A landscape with many peaks, sampled at points; each row gives a point and its height.
A climber steps from a point to the highest of its 6 nearest points, and stops where none of them is higher. Distance is the straight distance between rows; heights are no part of it.
buvib h=668: [ -8  15 -10   4  10   1  -3   2 -19 -17   1]
domon h=407: [ -6   6  19 -17 -37 -20  22   1  22  29  -6]
femul h=650: [ -4   3 -28  14  42   7 -11  -2 -24 -31   6]
rad h=306: [  2 -17  36 -17 -18   7  -6  -5  29  32 -13]
devom h=724: [-20   8 -59  21  23   4   9   8 -39 -24  20]
lur h=751: [ -9   6 -54  17  37   9  -1  -2 -42 -28  13]
vap h=601: [ -7 -18 -26  -9 -17  11   8  -5 -21 -14  -6]
nav h=486: [  4   0  29 -11  -7   1  -6  -1  22  12  -8]
Nado h=432: [ 11 -31 -18  -5  -5  20 -10 -19  -8 -11  -5]
dipo h=723: [-23   9 -36   7   9   0   5   5 -33 -22   8]
devob h=300: [ -1  20  38  11 -32 -32  25  12  41  45   2]
ger h=536: [ -2   8  -3  -2  18   8 -12  -4  -7 -23   1]
migub h=405: [ 26 -25  -6  -2  20  15 -19 -12  -4 -24  -7]
sel h=540: [ 19  -1 -30  18  49  11 -18 -10 -20 -34   8]
lubi h=381: [ -7 -11  19 -22 -39  -6  13  -4  14  35 -10]
kov h=280: [ 10  -2  28  -2  15  10 -25   3  20  -6  -3]
numun h=143: [ -5  19  43   0  -8  -8 -12  15  30  22   2]
zaz h=223: [ -4  40  39  14  -4 -19   5  25  21   9   6]
nemam h=530: [  0  -8  -3  -6  10   6  -8  -8  -9 -16  -3]
nule h=374: [-12 -10  -6 -23 -48 -12  29  -6  -3  23 -13]
zirit h=620: [ -5  -8  20 -18 -24   5   0  -3  12  17  -7]
kuzig h=597: [ -4  12  22  -6 -16  -1   4   6  12  15  -7]
Valiv h=532: [-13 -23 -35 -10 -31   5  22  -9 -27  -5  -6]
rito h=77: [  9  19  36   3  15  -1 -20  17  21   1   1]
sato h=542: [  3 -21 -26  -6   4  14  -4 -11 -16 -21  -3]
zali h=855: [ -3  -1  16 -12 -21   0   2   0   7   8  -4]
dek h=541: [ -4   4   7  -7 -35 -12  21   5   7  21  -4]
Pag h=909: [ 42 -30 -89  42  72  11  -1 -19 -32 -26  25]
gami h=614: [ 16 -17 -45  19  50  10 -15  -9 -29 -34  10]
Nuri h=660: [ -1 -15 -32   4  22   7  -6  -9 -20 -22  -2]
Kolo h=388: [ 23 -17  -2   3  28  15 -22 -10  -4 -25  -2]
mos h=684: [-16  22 -20   9  19  -6   2   6 -27 -25   3]
gemug h=875: [ -9  -2 -53   9  15  11   0  -1 -40 -24   5]
doto h=430: [ -6  35  24   9   8 -16   3  14   8  -2   7]
vasub h=849: [-15  25 -12   2  -8 -12  17  10 -21  -9   6]
lup h=573: [ 13 -33 -54   6  23  20  -6 -15 -32 -28   0]
raz h=401: [-4 24 25 -3 -5 -7  1 13 13  6  2]
Mape h=904: [  3  -6  32  -8 -50 -42  33  -1  34  57   2]
vato h=369: [ 16 -21  24 -10   1  13 -22  -8  25   1  -7]
paf h=648: [-10  25   7  -1 -22 -20  17   7  -3   6   2]
gisi h=394: [  1  12  39   1 -36 -29  26   7  30  58   1]
sigal h=53: [  6 -20  41 -13 -20  15 -14  -1  50  49  -8]
Zefes h=90: [ -4  10  43  -1 -27 -10   9  12  47  47  -8]
Panak h=666: [ -8  23   1  10  14  -7   1  12 -15 -13   5]
lol h=481: [ 12 -11  20  -9  -3  18 -11  -8  14   0  -4]
teren h=196: [  2  -8  41  -8 -11   7 -13   6  38  29  -3]
dama h=854: [-17   4 -20  -6 -17  -4  14   1 -20 -13  -3]
monik h=276: [  8  12  18   9  36   4 -21  -2   0 -25   6]

Two climbers start at each pair of points below. Name the first point that both come to, or write none.
Nado, sel | gemug
rito, teren | zali
Zefes, numun | zali
sigal, zaz | zali

Call two points neighbours if one is among the 6 nearest of the other. Go from one point of each pair to the other, from neighbour to neighbour, staying as high as possible. Name the lowest point that can't be avoided.
gemug, zali | paf
dama, Pag | dipo
zali, Mape | dek
